Points, in no order, along strands that fork, close into loops and pass close to each other.
In the rows, zero is written as 128.
Points whose rows are less than 197 apart are linked; no others are. Some points are linked to none.
Q_581: [165 148  97  96 141 177 152 136 190 181 112 138 119 122  76 130 123 117
 129 159 130 149 138 142 131 137 130  40  99 157 138 110 141 171 123 101
 132 102 163 118 169  79 165 131 154 128  87 115 137 177 125 182 112 167
 157 127  72 117 114 164 130 158  72 150 116 188]
Q_689: [135 115 107 123 124 160 144 158 144  98 135  79  82 121  82  93 167  59
 193 104 157 116  96 145 115 166 105 141  80 178  93 168 155 165 117 107
 113 101 116 151 154  95 118 160 130 118 135 140 194 151 109 103 155 161
 108  94 153  78 160 131 126  77  95 113 129 165]
Q_830: [134  98 110 160  86 192 156 138 147 125 161 114 118  96 136 127 140 117
 126  46 105  86 187 108 144 121 121  91 139  54 117 118 134 147 119 138
 116 115 118  94 112  94 104 105 155 110 120  92 165 140 130 161 103 162
 129  72 132 123 140 126 127 175 106 107 161 126]
Q_168: [115 105 130 105 103 173 147 161 136 130 142 111 118  87 167 116 154 101
 162  72 104 103 105 133 113 157 117 155  88 146 103 145 144 149 145 175
  74 123 101 114 164  99 127 135  97 160 111  97 176 146  92  75 132 160
 128  83 147  93 161 102 125 125 116 115 183 143]
Q_269: [ 88  87 124 158 147 130 122 192 135  88 145 131  68 103 129 114 142 163
 176 109 113  86 104  77  86 147 110 106 145 141 112 169 159 147 122 150
 137 136 120 140 139 106 116 122  87 174  96 144 150 123  58 109 152 145
 134 102 166 146 149 178 141  67 127 183 147 125]
Q_808: [145 140 116 125 119  99 120  91 141 119 101 152 139 143  84 155  52 140
  90 221 145 142 146  72 116 115 128  49 158 121 182 119 131  95 104 107
 174 106 135 157 125 133 163 101 137 158  77 130  91  94 137 181 144  68
 125 155 122 171  98 185 129 132 158 161  74  92]
Q_84: [150 155 153  51 127 172 159 109 158 121 129 106 157  91 141 137 126  59
 132  98  89 139  98 135 183 129 136 176  59 142  73 108 101 107 138 176
  42 152  78 120 176 132 160 183  85 164 151 109 116 112 173 102 127 158
 139 116 108 108  98  97 128 185 134 129 155 107]
Q_664: [126 127 151 101 141  97 113 175 110 141 105 155 114 144 160 177 110 170
 154 167 129 177  78 100 125 152 146 163 127 182 149 133 130 146 152 153
 125 152 136 150 151 161 166 150  95 134 111 169  73 126  93 104 157 125
 147 183 113 172 138 145 137  88 132 187 111 140]
Q_350: [178 120 143  90 130 139 146  71 158  59 132  96 130 133  51  86 110  23
 131 149 141 115 116 137 136 134  94 118 101 137  78 151 113 103  91 114
 120 131  74 148 154 138 140 168 132 163 161 104 149  80 186 120 154 103
 121 105 149 117  98 128 130 147 142 104 122  84]
Q_102: [115 186 142 109 172  46 105  81  90 151 113 160 175 154 159 139 137 146
 101 196 142 149 109 186 101  89 160 201 113 159 157 122  99 100 167 120
 150 151 177 130 120 147 106  85 124 106 145 162 117 136 131 114 116  61
  96 158 126 104 155  83  97 112 160 105 120 140]
Q_645: [134 124 145 133 112 127 137 137 123  79 160  80 108 119 121 127 150  74
 156  67  89  99 138  91 160 116 122 178 129  80  84 145 105 120 130 154
 120 156  91 143 122 157 107 145  95 103 151 139 121  88 159 123 147 154
  92 104 199 133 129 144 109 137 141 117 138  90]
Q_501: [ 87 126 157 191 103 130 106 158 135 154 140 151 126 132 205 153 113 187
 107 158 152 128 117  93 121 133 142 129 133 105 169 125 140 126 151 153
 109 131 132 105  92 142 133  93 108 116  79 155  94 150  76 148 102 120
 107 136 137 159  86 149 112 151 179 190 145 135]
Q_567: [140 121 117 174  97 152 136 127 158 151 128 125 123 147 101 132  96 123
 103 146 147 116 179 100 135 130 126  50 148  69 145 125 129 126 122  93
 141 107 131 123 105 112 131 118 147 112  87 127 113 126 125 190 121 140
 131 137 138 161  82 169 118 168 143 165  99 128]
Q_541: [163 119 135 119 125 127 144 145 126  92 130  98 104 147  85 156 102  88
 157  86  85 141 152  75 174 126 110 126 160  84  98 125 101 132 123 132
 136 160  97 156 128 155 128 162 114 118 148 134  91  68 173 136 166 145
 119 134 165 164 130 163 126 139 115 136 104 103]
Q_966: [149 118 125 109 161 121 137 121  91 186 105 195 160 139 136 154 100 189
  92  87  68 149 181 130 142 108 125  70 192  81 118  70 117 129 133 125
 152 190 156 111 129 119 122 154 143 133 141 115  81  98 162 130 128 130
 191 192  92 173 163  81 138 163  83 122 109 121]
Q_352: [114 146 117 134 135 156 142 128 145 145 168 101 127 100 133 107 218 139
 142  52  94  77 150 155 132  96 156 154 100  91  85 120 110 157 128 136
 133 153 151  81 114 113  90 145 143  60 155 130 153 183 156 170  75 196
 111 117 130  94 144 117  93 152  97  85 150 154]
Q_714: [ 70 103 139 189 151 123  97 191 129 112 141 145  81 118 170 127 148 192
 163 159 160  95  79  87  73 152 118 124 138 165 138 169 165 146 141 146
 130 128 144 134 126 114 122 111  90 152  77 174 123 160  30 123 134 134
 117 134 159 150 129 171 132  62 152 211 150 156]
Q_902: [ 80 151 167 109 141  99 126 116 136 128 149 118 149 120 159  79 188 139
 102 119 145 117  74 191 108 135 166 194  73 160  90 157 122 104 117 135
  93 153 119 105 123 143 132 186  80 137 153 168 123 155 126  98  91 164
 131 159 120 119  90 103 130 150 153 124 120  94]
Q_930: [109 177 111 163 144  90 101 140 132 125 144 107 119 133 127 159 144 181
 126 142  99 132 155  68 157  76 157 119 162 118 184  93 115 123 104 111
 178 121 155 135  81 149 113  60 147  70 135 145  97 150 144 196 103 127
  82 100 126 140 119 185 114 117 127 120 100 135]
Q_499: [116 128 115 149 124 195 146 155 160 149 168 125 116  85 136 106 198 131
 141  81  91  43 162 125  99 104 130 101 105  76  97 123 120 160 142 150
 129 140 150  86 136  79  89 116 132 106 102 113 159 172 117 170  84 182
 120  95 146  94 149 135  88 153  94 132 173 161]
Q_415: [143 147  95 162 100 138 119 146 116 170 121 112 128 153 150 151 125 131
 126 128 153 176 160 143 158 135 125 149 132 126 180 108 140 158 147  91
 131  84 153 118 100 125 122  83 173  53 139 122 136 170 117 140 132 133
 101 120 114 105 147 116 127 120 112 108 117 190]
Q_583: [128  81 116 131 108 184 156 197 101 136 142 130  99 105 160 143 140 148
 160  27  87 117 134 106 131 168 103 128 146 115 101 129 151 176 144 157
  86 147 104 109 138  94 117 148 119 146 131 107 139 137  96  79 133 168
 158 107 124 124 180 103 151 124  75 124 163 145]
Q_749: [148 153  91 158 150 107 119 140 107 138 124  99 116 141 104 154 152 160
 145 102  78 126 195  81 149  71 120 110 175  84 150  92 109 135 127  95
 189 136 158 146  94 143  91  83 166  51 159 139 114 131 163 176 132 132
 103 117 156 126 178 159 101 107  95 102 106 158]
Q_918: [125 119 136  83 115 139 129 121  99 113 128 122 149  94 162 109 162  91
 145 104 101 109 107 146 110 135 117 176 101 150 111 137 130 128 140 178
  86 128 106 142 165 122 116 113 113 167 138  89 182 111 131  56 147 108
 118  90 149  65 173  73 118 102 140  74 195 124]
Q_558: [113 117 126 141  83 120 107 116  98 157 120 117 164 136 190 124 122  81
 130 156 190 170 104 177 124 159 110 208  95 157 169 153 147 120 177 145
  73  65 133 124 121 129 129  86 142 122 128 115 171 149  96  55 144  85
  96 115 123  63 138  72 125 106 178 106 164 164]
Q_50: [ 62  79 116 205 113 138 113 155 133  86 162 110  90 128 121  86 157 164
 110  71 174  73 125 135 115 139 130 117 155 117 121 147 166 132  80  89
 145 104 119  96  61 124  91 131 153 117 171 165 155 164  75 142  73 154
 119  87 127 139  93 141 163 117 108 105 111  94]
Q_599: [146 136 128  97 128 118 125 115 141 131 119 163 140 109 121 169  79 163
 114 199  88 131 140  47 133 104 136  66 159 118 189  99 123 114 119 178
 160 127 136 138 149 130 162  78 114 171  53  97  89  89 134 168 145  81
 137 117 116 161 126 177 121 132 146 170 135 108]
Q_770: [161 153 130  65 125 165 159 117 152 106 129 105 141 106 118 147 123  85
 143  88 107 183  98 138 202 142 155 153  87 170 112  95 113 135 103 144
  72 128  97 121 158 129 169 156 118 140 174  93 133 134 173 108 129 165
 133 104  66 115 109  99 153 168  98  98 143 122]
Q_602: [140 102 152 121  81 140 128 110 103 134 110 122 161 140 174 124  99  58
 126 137 168 155 113 160 132 161 105 192  94 134 133 142 141 101 171 153
  59 103  94 133 137 149 139 131 122 148 138 116 144 107 123  54 158 106
 124 136 140 105 114  75 123 147 194 130 156 119]
Q_430: [179 129 126  66 141 157 140  86 134  69 123 115 124 122  75 127 114  18
 167 148  95 108 129 107 126 120  73 124 110 127 100 133 105 116 133 147
 139 147  91 170 189 135 126 142 119 175 122  87 148  62 183 105 179  88
 116  89 181  91 149 136  98 112 137  96 174 118]
Q_326: [134 111 154  76 158 113 135 127 127  97 125 153 119 114 102 131  87 157
 123 120  73 130 123  82 131 125 122  83 178 119 100 128 108 117 101 169
 140 183 106 138 157 134 156 161  82 200 110 113  79  60 147 119 152 116
 170 134 118 185 129 161 153 137 110 162 111  60]
Q_721: [125  81  99 159 112 174 140 169  96 149 134 132 116 118 151 118 167 181
 131  31 114 103 146 148 103 151 105 111 161 111 116 135 159 173 127 104
 121 121 126 107 112  89  91 137 171 113 155 124 164 169  97  94 107 158
 155 121 110 101 177  88 148 104  68  71 142 158]
Q_28: [195 144 104  99 143 170 152 123 150 185 100 144 130 130  84 134 140  95
 155 138  85 117 173 132 114  91 106  59 126  89 100 109  97 159 162 121
 163 138 164 143 176  93 111 146 152  97  99 114 121 123 171 171 131 154
 145 147 149 109 173 131  78 140  83 139 137 187]
Q_998: [143 132  95 150 157 120 136 177 132 141 139  82  83 138  81 150 162 139
 177  85  85 133 160  98 140  97 119  91 149 111 105 117 117 164 124  87
 172 141 140 146 111 141 110 139 150  59 158 175 101 156 147 167 129 187
 121 141 145 142 155 194 109 107  64 134  92 160]
Q_304: [ 99 161 113 144 146  52  87 131  99 125 122 112 130 162 124 148 123 137
 136 170 181 190  96 183 147 138 142 201 128 201 173 129 128 118 125  74
 148  79 155 153 101 135 124 103 152  96 177 159 142 156  96 111 135  82
 105 117  89  99 149 115 161  68 106  97  74 149]
Q_686: [ 82 137 126 152 118  80 100 146 141 113 140 103 103 147 117 121 122 136
 143 159 199 180  74 161 144 163 143 180 118 215 155 151 153 135  91  89
 134  69 138 142 101 136 151 129 134 118 148 164 138 165  84 122 119 129
 121 112  92 126  95 148 182  76 117 127  82 133]
Q_58: [ 72 116 129 194 134 147 118 129 160 122 155 130 126 120 125  81 172 163
  88 125 164  45 139 135  82 123 138  91 124  96 124 140 146 118 115 105
 142 120 139  93  84 115  90 131 133 119 111 154 142 165  91 172  73 149
 119 125 142 138  77 149 114 150 146 146 121 115]
Q_553: [115 105 125 147  88 125 128  84 154 102 133 107 139 113 106  92  94  94
 105 172 173 110 122 123 109 144 123 107 114 123 140 147 149  95 102 140
 116  74  98 121 111 131 149  94 124 163  91  85 164 106 119 135 137  88
 120  88 135 123  80 142 140 146 180 133 138  91]
Q_207: [101  99 159  93 137 112 134 124 138  84 139 146 130  91 131 115  94 175
 101 120 102 118  91 107 115 144 136  99 154 137  98 134 132 102  81 184
 119 151  78 112 141 127 157 141  68 224 112  93 109  89 117 101 126 112
 173  97 104 170  94 154 184 157 138 149 140  41]
Q_874: [156 123 120 121 128 151 157 158 151 122 138  88  92 137  83 147 136 107
 161  56  93 142 146 112 170 126 130 105 127 106  86 126 108 155 116 108
 130 153 114 133 127 129 132 170 135  97 159 151 100 137 163 145 127 196
 130 132 117 152 126 165 135 150  74 135  98 128]
Q_624: [113 125 154 157 125 109 125 107 121  76 158  93 121 116 125  90 154 105
 129 120  99  49 149  92 102  88 124 155 140  55 100 166 102  95 132 160
 152 156 122 138 115 145  85 103  91 122 113 125 128  83 150 141 122 108
  81 105 227 125 133 155  79 129 177 121 151  77]
Q_546: [159 126 132 118 135 137 146  93 137 175  95 156 155 156 113 112  86 107
  86 141 161 145 143 184 122 145 135  87 109 104  93 132 113 116 140  93
 117 144 128 119 148 112 144 201 141 128 123 133 111 130 139 122 123 138
 185 200 109 155 105  85 130 190 132 146  89 131]
Q_119: [124  96 152 157 110 120 131 142  90 141 119 147 142 153 168 143  95 154
  97  81 130 148 152 136 159 137 133 144 162  80 119 116 129 118 137 133
 103 150 108 113 101 152 128 155 126 122 147 127  99 105 134 111 123 142
 154 164 125 170 111  98 148 174 150 136 114  93]
Q_708: [138 113 127 106  93 154 146  88 118 119 141 121 168  98 138  96 159  99
 110  67 114 115 127 181 133 126 138 154 106 130 102 127 126 123 112 138
  88 118 114 103 135 111 114 132 157 143 167  76 192 122 162  85 104 129
 131 100 109  71 150  50 133 149 122  31 173 116]
Q_406: [204 148 114  74 154 174 156 112 142 148 102 122 129 139  65 137 151  35
 167 115  89 124 149 147 137 106  91 101 101 119  70 108  84 149 153 101
 143 153 134 159 188 115 111 190 147 102 144 124 123 112 206 134 146 158
 130 151 152  94 163 114  81 125  85 109 136 169]
Q_3: [ 75  84 158 184  94 115 110 154 114 108 139 146 122 114 191 129  97 169
 120 149 150 103  99  82  99 143 120 144 144 115 155 152 159 105 137 187
 102 120 105 115 102 146 128  82  87 173  80 125 125 104  66 109 129  88
 117 101 157 152 104 147 138 126 198 183 162  88]
Q_859: [137 164 104 140 116  84  95 160  98 139 114 105 123 166 153 185  97 133
 157 147 154 216 122 137 184 139 135 202 138 174 191 105 128 137 146  96
 127  71 149 146 101 156 145  91 167  71 169 135 115 146 111 123 158 102
  94 122  94 118 154 127 152  79 114 111  98 174]
Q_559: [112  91 115 153 121 150 136 151 153 144 117 156 106 142 110 118  74 165
  86 137 181 147 126 143 128 171 133  35 149 140 134 124 166 136  97  80
 121 105 119 104 110 100 162 162 141 163 125 134 112 159  80 145 103 151
 179 154  64 181  67 148 184 166 110 159  86 122]
Q_764: [133 132 148 113 120 125 108 116  87 182 105 151 161 141 198 122 149 120
 138 169 150 144 109 183  86 127 118 203  94 153 153 150 125 130 203 153
  91 123 151 132 141 131 118 104 127 121 113 142 153 147 100  57 135  78
 104 150 147  72 178  60  93  92 166 118 172 181]
Q_311: [176 122 100 140 116 164 144 120  89 191 106 156 160 125 145 147 139 164
 118  50  77 132 196 139 143 105 112 106 173  66 108  88 119 156 156 117
 138 147 152 112 129 101  87 130 189  81 149  94 134 131 175 134 117 142
 158 162 121 110 200  56 124 138  82  67 148 176]
Q_419: [190 116 104 121 132 170 150  91 120 183 100 169 156 120 102 129 124 122
 120 117  86  95 200 134 111  85 105  55 164  57 114  98 111 133 154 128
 160 141 149 138 147  92  96 127 163 120  98  82 140 100 172 145 127 114
 161 148 147 116 184  87  95 145  98 103 155 158]
Q_691: [111 149 135 154 124  61  89 105 127  59 125  97 110 148  88 133  92  96
 146 207 167 120 104  87 118 121 117 160 144 138 153 177 120  94 118 117
 171  96 129 184 113 152 122  85 118 135 105 146 121  82 131 152 158  54
  72  96 177 122 116 192 124  61 174 137 101  89]
Q_322: [196 141 133  66 149 183 149  75 146 139  98 138 162 142  80 101 129  11
 137 159 129 104 135 176 113 122  85 118  73 127  62 131  98 115 159 107
 108 153 109 157 200 126 122 205 134 146 133 110 139  89 189 110 148 120
 148 169 149  91 133  81  78 144 137 109 156 146]
Q_368: [145 157 106 125 133 155 133 107 162 165 122 160 146  93 118 155 124 163
 102 193 102  96 170  65 125  93 142  34 144 124 208  75 130 114 121 150
 159  93 143 122 137 103 145  65 138 152  46  93 117 150 128 199 117 101
 128 105 103 135 104 164 115 144 126 160 143 147]
Q_507: [ 77 123 168 157 145  83  92 174 101 125 128 141  99 141 187 143 149 196
 154 160 149 134  66 115  92 141 139 186 136 166 144 159 136 133 152 154
 131 148 140 148 113 157 126 128  81 125 104 194  96 141  64 100 133 113
 113 155 154 151 137 150 133  68 151 186 124 135]
Q_360: [120  99 135  92 156  85 116 156  87 101  94 162 107 143 115 145 101 164
 158 156 148 165  85 119 104 171 119 153 150 194 137 150 153 138 128 138
 135 142 129 165 153 146 155 147  92 182 130 156 107  92  84  68 179 100
 164 153 116 164 161 131 167  50 114 170 101 107]
Q_809: [133 137 154  91 135 131 119 139 115 184 102 171 147 133 199 145 125 147
 130 184 145 168  87 150 107 143 146 169  89 171 152 125 125 138 183 173
  97 139 147 126 162 138 160 133 105 132  90 150 105 148  89  87 141 111
 141 179 122 129 144  93 105 118 153 171 150 176]
Q_113: [109 149 121 120 135 111 111 133 171  83 143 106  82  87  91 125 140 117
 165 176 148 127  76  95 128 138 136 116 108 204 154 159 148 144  78 141
 153  85 141 153 155 122 164  97 114 166  91 122 166 144 116 162 148 124
 123  74 119 121 113 189 160  69 129 140 119 131]
Q_135: [134 183 112  97 134  75  92 150 119 109 122 114 120 129 143 204  98 157
 160 158 114 213  97  88 193 110 164 186 143 198 187  96 120 133 119 135
 146 100 151 146 125 170 171  70 143  98 162 115  99 124 153 139 162 107
  97 109  85 139 143 154 159  83 129 117 112 151]
Q_887: [ 56 139 146 122 172  72 109 104 127 105 127 164 141 109 142  92 157 193
  90 194 163 109  66 163  70 125 160 136 120 197 146 148 142  98  89 132
 149 125 138 122 124 131 129 111  86 182 108 145 144 148  90 119 105  96
 138 124 107 128  94 131 164  97 150 136 117  87]
Q_671: [ 91 158 159  90 182  56 113  97  97 135 118 172 150 128 157 116 154 196
 100 185 121 129  85 173  74 104 169 156 127 173 140 130 116 104 124 137
 155 170 154 132 134 144 121 115  89 157 129 156 110 134 111 103 114  89
 139 157 117 136 138 106 127 106 138 129 120 108]
Q_103: [174 140 104  87 166  86 119 126  57 124  91 144 139 172  99 178 106 123
 154 127  89 183 158 108 151 116 102 155 178 141 145  92 110 130 153 101
 159 166 154 164 141 160 119 118 156 110 186 138  99  74 170  98 188  79
 136 167 125 136 210  98 122  73  91  94 103 136]
Q_6: [115 169 131 131 135 136 131 111 154 169 135 161 163 113 164 155 117 183
  64 127 102 142 157 128 162  88 173  81 138  83 147  76 112 113 116 134
 134 150 142  79 106 126 139 115 141 107 124 109  89 155 156 199  72 160
 143 140  80 159  72 128 131 216 131 132 126 127]
Q_946: [124 109 134 160 139 100 121 133  70 164 116 175 147 152 164 143 118 205
  86  93 108 126 177 122 124 108 127 124 190  75 140  94 133 123 144 120
 148 173 145 107  89 142  98 117 141 120 140 138  93 110 127 123 117 116
 157 173 127 165 149  86 136 147 121 122 121 122]
Q_829: [138 118 124 181 137 133 135 113 121 109 152 107 114 124  93 101 169 123
 132 107  90  33 200  85  96  77 118  94 163  28 108 139 102 120 140 127
 182 155 140 143 107 121  60 107 131  99 106 137 131  98 151 168 122 129
 100 124 220 132 162 161  70 126 139 127 136 115]
Q_716: [114 119  94 143 157 136 126 145  95 138 133 132 121 105 135 103 206 173
 135  84 108  83 136 148  84 113 125 111 148 140 128 132 134 158 112 105
 154 126 150 125 112  88  84 107 159 108 153 132 179 170 109 110 100 136
 125  93 125  77 189 106 133  75  80  65 133 156]
Q_572: [ 71 124 144 138 138 132 130 129 142 137 163 124 141 123 159  82 200 167
  88  70 152 100 104 203 119 131 169 172  94 125  95 141 134 126 112 118
 103 152 136  63  96 132 117 191 124 102 175 165 134 194 126 125  52 192
 141 160  94 124  86  99 137 177 121  98 125 112]
Q_963: [167 160 100  81 177 112 139 129  95 155 100 132 137 148  99 166 130 146
 148  97  74 188 146 135 156 106 129 120 149 151 116  78 102 147 129  92
 160 161 151 153 141 141 130 153 152  89 191 143  98 128 176 116 145 144
 148 178  96 141 179 103 125 119  69 101  97 156]
Q_144: [ 71 129 146 184 121 120 103 172 109 167 139 138 131 148 219 140 143 204
 101 117 162 148 113 154 131 144 147 178 129 121 160 123 147 135 154 120
 110 132 146  89  72 146 120 127 121  81 144 176  95 194  81 119  78 155
 118 161 114 151  99 122 131 150 141 153 127 155]
Q_608: [ 97 125 114 133 119 135 127 121 122 128 156 118 141  96 152  82 203 138
 119  94 141  89 118 175  96 131 142 156 102 149 129 137 145 147 110 131
 115 105 146  94 113 100 104 106 151 118 145 111 206 170 110 115  89 138
 114  87 116  59 153  85 128 109 117  54 157 141]
Q_296: [135 148 106 145 121  93 113  94 158 104 114 117 116 147  58 121  85  99
 119 221 174 131 135 104 108 127 118  82 132 146 175 145 142 111 102  82
 174  76 142 169 119 128 138  94 152 142  90 137 138 111 125 174 152  79
 100 121 138 135 103 182 130  93 152 146  77 122]
Q_777: [ 87  94 141 106 134  97 126  91 110  96 119 160 155  94 145  98 106 186
  85 162 142 105  89 141  81 139 135 116 139 156 131 138 147  88  92 174
 125 123 105 115 129 132 144 104  83 226 104  92 144 105  96  81 126  76
 166 100 110 141 100 115 167 125 159 135 153  54]
Q_216: [ 97 102 121 201 107 122 116 160 165  79 138  97  82 147  81  95  97 127
 156 143 190 110 109 100 100 167 111 101 129 133 106 192 162 128 103  84
 140  91 108 150 110 121 130 140 115 132 107 164 128 116  71 150 139 148
 107 130 173 157  92 198 144  85 149 184  94 114]
Q_16: [163 149 115  98 149 112 137 108 100 162 101 134 150 168 115 148 103 119
 107 127 143 194 127 184 153 143 149 133 118 154 124  97 119 129 138  68
 131 141 147 141 139 133 141 175 157  98 185 159  98 144 150 108 133 145
 165 205  88 153 135  71 139 157  99 111  79 144]
Q_121: [104  91 128 117 176 117 132 183 108  99 121 143  78 126 108 112 140 181
 167 101 120 112  93 117  81 157 110 107 152 164  92 164 153 153 122 127
 143 166 122 156 145 115 124 176  89 171 126 162 113 119  77  73 153 152
 159 148 140 161 155 153 152  65  96 177 120 119]
Q_299: [145 101 119 164  78 188 146 145 143 163 132 136 127 114 152 149  90 113
 115  97 112 116 198  89 158 132 122  72 145  38 131 108 128 135 149 160
 102 121 118  97 121 107 132 111 140 122  82  77 129 111 127 164 122 149
 140 107 127 148 112 137 123 197 134 156 153 138]
Q_962: [150 149 134 116  95  99 104  88 140  61 135  86 123 137  95 147  72  47
 133 193 146 150 117  80 168 118 106 154 126 133 161 138 118  93 112 135
 150  86  99 158 128 162 147  70 138 134 116  93 129  79 171 154 167  64
  75  78 155 114  97 173 118 109 180 106 131  91]
Q_387: [137 138 104 119 129 194 153 131 178 173 135 150 132  83 118 135 132 153
 108 132  98  98 166 110 129 111 140  21 127 108 155  85 133 148 121 136
 123 112 141  92 142  77 139 107 146 153  78  88 136 172 113 192  87 150
 156  89  71 120 102 149 136 175  82 149 155 161]
Q_86: [176 152 118  60 126 159 153 127 166 123 125 122 114 101  99 168 106  85
 160 121  80 174 121 106 180 128 131 100 111 163 130  98 110 154 116 159
 118 119 122 133 183 122 176 128 126 148 129  81 132 117 168 144 153 148
 135  87  86 122 138 146 146 147  88 129 150 143]
Q_442: [150 144  88 158 101 140 130 124  98 158 123 118 152 140 149 144 147 154
 119  58 113 155 171 150 158 110 136 154 152 103 147  92 132 148 141  92
 130 111 149 107  90 121 100  94 198  48 182 104 152 162 147 136 112 146
 115 119 101  94 169  80 136 131 104  54 126 183]
Q_449: [118 100 117 155  89 157 147 179 154  99 149  77  73 132 104 121 131  94
 174  84 164 143 110 127 157 180 122 138 107 157 118 163 160 157 103  98
 104  93 106 135 114 123 142 149 136 106 146 149 150 165  99 128 133 178
 115  95 124 131 110 161 163 111  83 131 111 138]
Q_866: [166 154 143  74 139 111 110  88 120  59 127 107 122 130 108 152  99  41
 156 197 104 127 108  74 145 108  88 157 122 139 141 134 103 103 137 163
 157 137 106 165 179 164 133  91 112 153 115  96 122  71 179 135 183  59
  89  85 181 104 142 161  93  90 174 110 163 110]
Q_972: [ 78 101 118 193 106 122 114 168 150  95 149  88  81 154 108  88 126 132
 146 105 208 135  95 160 141 170 133 149 122 171 128 167 165 137  77  57
 134  77 125 127  76 130 130 156 145  97 161 178 143 176  71 132 104 166
 119 111 112 133  91 155 175  94  94 121  81 123]
Q_585: [154 166 127 134 112 137 129  98 165 159 125 112 136 155 113 120 123  75
 107 176 146 131 151 128 133 120 128 116  98  89 128 131 101 127 147 118
 134 115 143 130 135 130 133 124 141  87  97 124 125 122 162 182 126 135
 105 145 153 123  99 145  78 163 161 145 116 146]
Q_831: [134 117 117 122 139 130 127 118 128 114 112 110 123 154  91  89 142  62
 151 155 189 136  99 181  95 168 105 150  88 174 112 173 148 139 131  88
 117  94 127 153 142 112 127 153 140 124 139 143 176 136 107  88 158 119
 115 135 138  89 134 106 129  78 125 117 111 154]
Q_903: [146 134 122  69 134 140 133 130 156 123 130 146 118  80 130 150 102 131
 141 159  86 141 113  87 133 121 130  88 127 156 154 109 129 145 115 187
 140 118 122 130 179 119 169  93 105 183  76  78 135 109 133 139 150 114
 152  83 102 132 139 154 141 123 117 149 167 133]
Q_99: [105 123 108 205 141 142 117 138 129 126 160 114 103 120 122 108 194 172
 119  86 116  39 181 109  95  83 129 103 158  59 120 127 123 131 127  99
 177 141 148 111  77 124  61 114 150  76 135 170 129 160 114 186  82 158
 107 125 167 132 130 154  92 128 116 128 119 125]
Q_275: [163 134 130  96 140 137 150  89 168 109 117 106 130 152  60  80 132  52
 126 149 170 139  99 184 125 158 118 118  74 179  84 149 125 128 101  83
 117 124 111 142 153 116 144 193 142 142 155 135 158 129 155 112 135 138
 144 150 112 114 102 109 129 140 112 113  96 126]
Q_744: [159 177 146  64 168 121 121  58 129 142 119 141 172 147 102  93 157  37
 119 199 142 106 119 196 102 110 106 166  75 166 103 128  90 104 159 105
 124 154 140 146 171 137 114 151 134 131 148 119 147 107 188 124 132  88
 115 162 150  69 130  76  70 125 157  85 148 134]
Q_580: [115 150 160 141  98 132 122 124 149 165 133 160 159 121 193 156  95 163
  83 150 122 149 136 101 154 108 162 119 131  78 148 105 112 103 141 173
 104 146 117  91 111 134 156 110 111 119  90 116  85 129 137 167  93 134
 123 138 114 158  72 141 113 201 180 171 139 116]
Q_277: [123 145 160  86 125 132 150  87 152 106 142 108 165 104 130  80 166  75
 105 107 132 111  90 184 150 136 144 193  58 150  78 137 117  94 108 150
  61 144  93 108 143 138 136 185  95 154 173 130 144 128 168  97 105 154
 134 137 113 101  88  82 126 176 156  96 132  84]
Q_307: [ 97  60 149 177 107 134 131 141  91 139 122 164 139 120 182 102 106 166
 125 137 145  72 141 112  67 138 107 126 145  84 131 152 157 107 167 182
  98 138 113 109 110 129 110 100  91 184  74 109 150  98  62  73 141  82
 129 130 175 133 146 105 114 124 190 178 190 115]
Q_822: [156 132 134  74 167 108 143 112 111 116 115 157 139 132  98 148  85 154
 112  98  66 171 145 115 173 120 135  90 182 124 106  85 101 111  95 131
 142 187 128 133 136 140 153 165 115 156 166 121  75  77 184 116 150 127
 173 164  90 185 141 118 159 162  88 123  94  76]
Q_70: [143 116 122 132 116 137 145 148 156 126 133 121 101 138  83 134  91 129
 122 120 131 149 146 116 150 142 132  60 149 125 122 129 134 144  97 101
 133 115 116 131 119 117 161 143 143 138 123 128 113 126 130 156 127 153
 151 127 100 168  96 171 156 156 103 150  86 117]
Q_950: [109  95 121 148 121 136 140 104 146 155 114 147 148 148 124  81  99 142
  69 152 207 131 118 199  90 166 137  80 111 131 123 142 159 109 114  84
 111  98 125 101 116 105 140 161 140 154 117 121 149 157  87 120 105 129
 174 171  89 143  75  91 158 171 147 143 102 127]
Q_669: [142 171 161 112 138 106 113  83 131 131 128 112 152 159 118 115 149  59
 120 169 139 121 121 153 124 111 124 181  92 119 109 141  90 109 157 120
 130 144 133 148 140 159 117 139 121  87 139 146 117 109 173 139 138 112
  92 159 170 104 105 122  73 138 174 122 119 129]
Q_110: [ 82 126 153 158  97 149 133 147 128 155 151 124 146 124 208 126 163 162
 102  62 144 138 113 175 163 141 165 206  96 106 120 133 138 121 145 141
  64 139 127  71  95 149 131 161 121  95 164 158 109 190 121 106  71 198
 127 156 100 132  82  94 140 196 155 121 145 132]
Q_736: [104 183 139 137 125  70  90 133 135 123 135 126 134 130 174 188 117 184
 126 179 111 176 100  73 161  96 169 172 139 158 193 100 117 114 122 154
 152 118 150 131  99 164 149  53 122 100 115 131  88 137 134 174 123  94
  81 113 117 139 116 171 124 109 170 143 122 127]
Q_910: [130  79 161 147  80 126 132 115  89 129 118 138 157 139 172 130  83 105
 109 102 140 135 147 128 143 141 116 165 141  71 118 138 130  89 160 174
  82 135  86 122 121 154 128 129 111 152 130 105 117  71 133  74 152 102
 136 141 156 144 119  88 128 169 190 137 152  82]
Q_712: [150 110 131 127 118  96 123 137  85  98 109 121 114 159 111 154  91 102
 150 121 125 161 148 104 150 137 106 158 168 119 144 125 127 125 134 120
 140 134 116 162 117 157 124 121 136 132 151 131 112  65 138 100 177  95
 118 131 153 143 153 129 137  90 123 121 114 104]

A fork is a point with three links, a tip a point with one. Leave the first point through the second and follow the links. Name the first fork or tip that comes.
Q_691; Q_962 -> Q_972
Q_903; Q_86 -> Q_501
Q_110; Q_572 -> Q_599
Q_207; Q_326 -> Q_664
Q_669; Q_744 -> Q_859
Q_764; Q_558 -> Q_102
Q_415; Q_442 -> Q_567

Name the points in between on the shortest way along the links from the first point to the second, in order.
Q_28; Q_296 -> Q_419 Q_311 Q_442 Q_415 Q_859 Q_304 Q_686 Q_972 Q_449 Q_689 Q_831 Q_275 Q_350 Q_430 Q_866 Q_962 Q_691
Q_275; Q_572 -> Q_350 Q_430 Q_866 Q_962 Q_691 Q_296 Q_808 Q_599 Q_903 Q_86 Q_770 Q_84 Q_277 Q_902
Q_887; Q_910 -> Q_777 Q_207 Q_326 Q_822 Q_966 Q_946 Q_119
Q_415; Q_963 -> Q_859 Q_135 Q_736 Q_930 Q_749 Q_998 Q_874 Q_541 Q_712 Q_103
Q_689; Q_352 -> Q_449 Q_972 Q_50 Q_58 Q_99 Q_829 Q_624 Q_645 Q_541 Q_874 Q_70 Q_567 Q_299 Q_830 Q_499
